Points on a hilly landscape, in no order, each with its height.
A ball rolls from a point to the lowest of its 2 nearest points, and stops where none of them is lower. Distance is the straight distance between rows; heights are no part of it.
j_854: [-11  -2  13  14 -14  35  38 -50   4   0   1  -7  21  36  34  10 -46  -8
   2  23  44   7 -16 -19 -11 -20  66]  h=725
j_683: [ 38 -36  45  51   0  22 -43 -43   8  17  20 -16 -44   5 -63 -35 -72 -20
  47   5  -6 -28  -7   3 -18   4   7]  h=567
j_12: [-27  10 -12  -2  16 -11  64  -4 -25 -20   5 -15  55   0  51  -7  24  16
 -10  20  14   2 -13  -2  28   0  20]  h=709
j_461: [-15  -2 -17  23   2 -18  28  16  18  30  10   3   4 -28  29 -20  41  21
 -14 -23  -9  -1  21  -1 -14   5   9]  h=794
j_323: [  1  31  -3  13  18  -7  29  29  17  44  22  21  12  -1   9 -18  22  21
 -34 -28  33  -4  53  18 -12  -2  15]  h=598
j_378: [ -4  28 -17 -41   7   8 -20  35  -6  -9  -4  14   6  13 -13  29   8  -8
 -22 -10   6  14  28  14  15  -2 -34]  h=166
j_658: [ -3 -14 -29  -1 -24  19 -17 -69 -11 -43   4   5 -10 -14  14  14 -22   0
  18  17 -25  30 -71 -57  22  31 -10]  h=112
j_804: [ 43  -7  56  49  45 -32 -20  -1   5  10   7 -23 -26   6 -50 -33 -30 -21
  28  18  15 -31  12  10 -25  19 -11]  h=604
j_608: [-16  -3 -17 -18 -13   0 -15  10  -1 -18 -11  -5  -8 -13   2  12  22   0
  -2   6 -24  17 -12  -9  -1   8 -26]  h=199
j_506: [-24   0 -27 -23  -5   3  10  -8 -29 -43  -5  -8  26 -12  29  22  24   7
   5  24 -17  22 -45  -5  35  -2  -9]  h=390
j_500: [-22 -13 -26  -7 -33  20  -8 -13  -5 -18  -5  -1 -17 -12  11  14  15  -1
   5  10 -15  24 -28 -21   8 -16  -6]  h=159
j_621: [ 27 -27  48  42   0  20 -22 -18  13  30   4  -5 -37  24 -42 -25 -58 -16
  29  -4  28 -32  24  22 -21 -24  34]  h=692
j_834: [ 10  -4   4  57   1 -32  16  12  40  51  22  -8  -5 -28  17 -38  37  35
 -16 -40   3 -27  41  -5 -40  15  25]  h=753
j_146: [ 27 -11  37  73   2 -24 -17  28  24  37   8 -23 -29 -14 -38 -47  -2   3
  14 -24   4 -58  36  10 -42   1  32]  h=607
j_231: [ 15  27 -13 -41  -2  25  -9 -33 -15 -47  -1  21   9  27   3  35 -38  -5
   3  25  17  35 -27   1  25  28 -31]  h=219
j_962: [-11 -11  11  30  -1  15  25 -42  -3  -7   3 -27  19   9  27   4 -36 -13
   6  20  28   3 -16 -46 -13   9  49]  h=693
j_548: [ 53  -7  69  72  46 -51 -19  21   8  25  13 -30 -30 -10 -52 -39 -11 -22
  21   4   2 -58  23  18 -31   5  -7]  h=631
j_941: [ -6  20  -9 -42 -11  30  -8  10   5  17  -9  26 -18  34 -21  16 -26  -6
 -16  -6  22  15  31  12  11 -33  -4]  h=382
j_421: [ 10 -11  34  42  35 -35  18  15   8  24   0 -25  -4  -2   2 -25 -10  -7
  12   8  14 -25  19 -17 -41  28  23]  h=513
j_241: [ 55 -11  60  49  38 -13 -47 -19   4   5  15 -16 -38   7 -72 -34 -51 -29
  34  17  14 -26  -1  14 -11   8 -27]  h=586
j_606: [ 50 -10  43  35  25   6 -42 -38   8   1  19  -3 -42  14 -63 -31 -71 -28
  53  11   8 -11  -9   2  -5  13 -17]  h=575
j_213: [ 26  23  23  -5  26 -23 -17  33   8  14  -2   8 -22  12 -36  -7 -12 -16
  -5  -5  18  -8  47  16 -17  11 -23]  h=800
j_180: [ -5  17 -12 -48 -16  31  -8  -7   0 -13 -10  27  -1  35 -10  29 -26  -4
 -11   4  20  24  11  12  21 -25  -8]  h=314
j_643: [-19 -12 -33 -20 -25  -4 -33  18   2 -19 -13  -5 -12 -33   2  21  48   0
   2 -14 -48  15 -17  -5  -1   4 -35]  h=162
j_380: [ 25  12  42  15  36  -3  11 -17   8   6  -2   7 -17  38 -21  -3 -66 -21
  17  22  58  -2  17   1 -14   1  17]  h=731
j_464: [  1  37 -11 -28  16   3   7  38  -2  16   6  21  11  11  -8   7   9   9
 -29 -14  25   9  40  19   7   1 -19]  h=349
j_668: [ 34 -12  52  25  20  12 -11 -23  17  24   2   2 -32  33 -36 -18 -76 -24
  30  13  39 -19  16   7 -20 -18  22]  h=708
j_946: [ -4 -22   7   9   3 -42  31  14  -5  11 -10 -17  20 -30  23 -17  33   8
  -3   0 -33 -11  -9 -27 -27  36  -3]  h=424
j_190: [  2  -9   4 -54  10 -16  -2  25 -37 -29 -17   7  50  -6   5  31  37   7
 -10   3 -50   7 -33  17   3  43 -51]  h=204
j_845: [ -9  37  -8 -37  22   1  36  21 -36 -28  -1   7  53  22  25  19  16   8
 -15  22  20   9   8  29  37   5 -17]  h=495
j_299: [-31  11 -42 -33 -28  29  -2 -29 -14 -50  -1   7   7  -6  21  40  11  -3
   1   7 -18  25 -51  15  54 -42   0]  h=402
j_568: [-15 -29 -26 -25 -63  36 -49 -19  18   7 -26  17 -46   4 -21  19   2 -10
  10 -11 -38  21 -21  -5  11 -50  -8]  h=456
j_386: [ 21  18  18  -9  35 -17  -6  13  -5   2  -7   5 -12  21 -19  -1 -19 -18
   1  19  24   0  25   7 -19  19 -20]  h=783
j_483: [ 44   4  49  56  29 -31 -20  27  18  30  12 -17 -36  -3 -56 -46 -14  -8
  13 -16  12 -52  39  27 -31  -6   4]  h=643
j_260: [  5  36  -9 -13  23  -7   6  35  10  39  13  28   2   8  -5  -9  15  14
 -36 -34  33   3  63  19   3  -9  -9]  h=491
j_264: [  1  -4  -7  30  -9 -30   9  21  29  32   7 -12  -7 -31   9 -33  38  24
 -10 -24 -20 -16  24  -7 -29  11   7]  h=776
j_698: [-22   1 -27 -15  -7 -16  14  27   3  -1   4   4  17 -33  24   6  64  26
 -19 -23 -38   6  -9  10  17  -2 -23]  h=352
j_13: [ 15 -31  45  64  -1  11 -14  -3  18  38   7 -20 -30  14 -39 -42 -39  -8
  25 -20  13 -45  29   9 -31 -22  50]  h=671
j_18: [-21  24 -33 -46 -15  24 -13  24  -5 -17  -2  16  14   3   6  32  19   6
 -22 -13   2  23   5  18  36 -29 -18]  h=307
j_818: [  8 -12  16  17 -16  17 -24  11  17  31 -10   1 -42  10 -42 -32 -24  -2
  14 -10  10 -15  37   6 -25 -23  20]  h=531
j_42: [  0 -21  -9   0 -31  22 -33 -23  10   1 -18   0 -37   2 -25  -3 -15 -11
  14   7  -8  13  -8 -15 -12  -8   1]  h=477
j_403: [ -6  31   2 -22  32  -3  44  16 -20 -11   0   1  33  17  20   9 -10  -1
 -16  29  33  15  18  10   9  11  -5]  h=568
j_672: [-22  24 -33 -53 -30  36  -3 -13 -14 -34  -1  17  16  10  16  38   4  -4
  -9   5   3  28 -21  22  48 -42  -6]  h=376
j_176: [ 11   3 -13 -52  -2  -9 -56  41  -7 -16 -16   7   9  -5 -21  41  28  -6
  -7  -8 -26   1   3  20  -3  29 -65]  h=122
j_46: [-40 -21 -29  38 -23   3  33 -13  14  19   7 -20   7 -15  43 -10  14  -2
  -6  -9   2  -2 -18 -35  -9 -36  62]  h=322
j_860: [ -1 -36 -15 -18 -48  38 -50 -38  12   2 -22  18 -40   7 -24   3 -18  -3
  20  -1 -19  24 -21 -11   3 -20  -6]  h=466
j_690: [-33  -5 -49 -21 -43  23 -10 -37  -8 -35  -6   9 -15 -21  16  33  14  -8
  -1  -1 -41  28 -58   0  39 -52   9]  h=416
j_381: [ 22  -6  42  64  28 -42  12  28  21  38   9 -22 -12  -5 -15 -39   0   1
   8 -17  10 -45  37   3 -51  22  18]  h=564
j_624: [ -4   4  -9  15   8 -24  38  13  26  46  21  11  19 -40  37 -22  60  42
 -38 -31  -9  -5  23   9 -16  14   1]  h=819
j_372: [  7  -9 -21  12 -18  20  -2 -75 -12 -36   4   5   3  -3  30   5 -43   3
  15  14  -4  23 -56 -69  21  35  12]  h=137
j_580: [  4   5 -28 -38 -18 -24 -46  52  17   3  -7  16   7 -33  -7  28  56  17
 -24 -41 -50   1  18  21   1  16 -54]  h=126
j_172: [-25 -14 -40 -33 -49  34 -29 -15  10   0 -17  22 -26   0  -2  19  10 -11
  -5 -17 -24  19 -22   3  18 -54   1]  h=443
j_3: [-16  -6 -15 -50   6 -22  13  33 -28 -32  -4   8  55 -17  29  23  58  24
  -5  -8 -46  -3 -37  34  44   5 -30]  h=257
j_682: [-14  32 -16 -50   3   7  24   5 -37 -52   3   5  51  10  26  31  17  11
  -7  27  10  15 -16  28  61  -5 -17]  h=442
j_927: [-36  -7 -22   0  -6 -16  32 -15 -31 -43   0 -16  27 -32  45   9  44   8
   3  15 -31  11 -49 -14  40 -17  10]  h=366
j_710: [ -8 -17   0 -55  11 -18  15  18 -44 -44 -17   6  65  -8  22  25  48  17
  -1   6 -51   2 -52  20  25  30 -33]  h=231
j_485: [ -4  28 -13 -46  -2  27 -13 -11 -11 -30  -3  17   1  22  -9  34 -28  -4
  -8  18  18  26  -5   7  19   7 -23]  h=256
j_161: [ 12  15 -14 -18  -4  25  -1 -51 -18 -44   4  13   3  21  10  19 -45   3
  12  30   8  37 -43 -23  16  33 -16]  h=193
j_236: [ 10   9  -5  -1  -9  21  14 -70  -8 -40   1  12   7  12  23  12 -50  -3
  19  23  15  25 -53 -45  15  33   7]  h=167
j_829: [-14  -8  11  26  10   0  22 -12   4   6   8 -16   1   5  12 -11 -17  -6
   3  15  26   2   6 -23 -23   3  39]  h=659
j_751: [ -9 -15 -29 -10 -31  21 -18 -47  -9 -30  -4   6 -14  -9  11  17 -18  -1
  17  17 -18  35 -50 -34  16   6  -3]  h=132
j_858: [-23  12 -30 -39  -1  -9   9  34 -11 -14   6   9  37 -16  28  20  58  17
 -17 -16 -30   0 -13  26  39  -1 -27]  h=301
j_974: [-27  14 -15   1   6   2  54   3 -11   3  12 -12  27   0  43 -13  17   9
 -12   9  26   9   1  -3  10 -15  28]  h=669
j_917: [ -6 -12  -2  15 -18  16 -10   0  17  18  -5  -1 -24  -2 -13 -14  -6  -1
   9  -7   5   0  16 -10 -21 -11  16]  h=500
j_320: [ 12 -33  16  21 -35  31 -39 -14  22  35 -12  -1 -47  11 -43 -31 -29  -6
  19 -12 -11 -17  25   7 -18 -29  18]  h=549
j_816: [  2   0  28  18  -2  26  24 -30   8  11  -2   0  -2  39  15   1 -60 -13
  11  19  49  -1   8 -11 -16 -13  54]  h=751
j_495: [ 26  22  17   7  41 -36   9  40  15  35   4  19  -7  11 -17 -22   4  -1
 -20 -15  20 -18  57  20 -19  18 -14]  h=829
j_282: [ 17  22   5 -35   9  16 -23  23  -4  11  -6  23 -16  37 -37  18 -30 -14
 -14  -6  35  12  44  16   6 -11 -16]  h=458
j_435: [ -1  21   1  34  23  -7  35  19  30  53  25  12   4   1  19 -26  15  24
 -23 -28  41 -17  50  11 -29  -9  41]  h=664
j_805: [ 12  12 -18 -30 -17 -19 -58  48   5   3 -14   7 -12 -14 -29  19  32  -2
 -19 -31 -36  -1  27  14  -3  24 -53]  h=63
j_512: [-15   6  -5 -36  10   2  24  -7 -45 -55  -5   0  56   5  32  26  18  10
  -1  37  -8  18 -37   8  45  20 -20]  h=412
j_691: [ -9 -14  -9 -17  -1 -29  22  24 -13  -1 -10  -5  20 -30  20   2  52  13
 -12  -3 -43   4 -19  -6  -6  23 -24]  h=391
j_240: [-11  15  -2  -3  12  -3  32   6  -5   0   4 -10  13   8  19  -6  -7  -2
  -3  21  21   4  10  -7  -4  10   6]  h=619
j_540: [ -8 -16  17  29  17 -29  30  11  -2  16  -5 -21  12 -12  21 -14  16  -2
  -4   9  -7 -13   6 -30 -35  36  12]  h=461
j_932: [ -8   1 -35 -33 -29  -6 -43  42   2 -14 -10   3   0 -37   1  31  55   9
 -12 -28 -56   1  -8  13   9   3 -50]  h=168
j_33: [ 10  13  23  -3  16  19  18 -18   6  11  -3  14 -14  45  -9   0 -63 -12
   8  15  52   1  16   5 -11 -15  28]  h=752
j_652: [ -4  -2   0  52  15 -22  36  12  32  53  26 -14  16 -19  35 -32  27  25
 -19 -31  21 -23  33  -9 -39  10  43]  h=721
j_785: [-25   5  -6 -21  13 -20  51  15 -32 -19  -1  -6  48  -7  42  -2  42  13
 -10  12 -14   3 -20  -1  28  10  -6]  h=734
j_444: [ 26 -42  31  38 -28  29 -50 -32   6  22  -8  -9 -51   1 -62 -32 -49 -13
  42   3 -16 -21   7   4 -15 -15  15]  h=559
j_434: [-31 -14 -52 -29 -44  25 -30 -21   4 -24 -14   5 -33 -21   2  34  26 -10
  -5  -9 -46  26 -48  -1  22 -46 -10]  h=426
j_722: [ 25  27  38  -5  54 -15  16  -5  -2   0   1   8  -3  38 -13   5 -43 -31
   2  24  52   5  21   7 -15  17  -9]  h=758
j_405: [  8   1  -2 -47  10 -15 -24  29 -23 -24 -16   3  20  -1  -6  32  29  -3
 -10  10 -26   8  -8   9  -3  42 -59]  h=165
j_60: [-32 -18 -12  23   3 -13  43 -19 -19 -21   0 -35  34 -33  58  -3  34   6
  -4  10 -23  -6 -40 -44  26  -8  29]  h=320
j_599: [ 19 -29  34  76  -6   0 -10  12  38  47  16 -21 -24   2 -24 -42 -11   8
  10 -35  16 -50  34   8 -42 -18  58]  h=641
j_143: [-38 -15 -20  43 -10 -15  47  -8   4   4  10 -32  27 -31  49  -9  27   8
 -12  -5  -8 -12 -22 -39  -5 -14  50]  h=213

Two balls start at each pair of points below. Name the first point that both come to, or write never.
j_12, j_829 | j_240
j_917, j_962 | never
j_434, j_231 | never

For each start below, name the point where the ball stops.
j_816 | j_143
j_180 | j_658
j_512 | j_143
j_320 | j_378
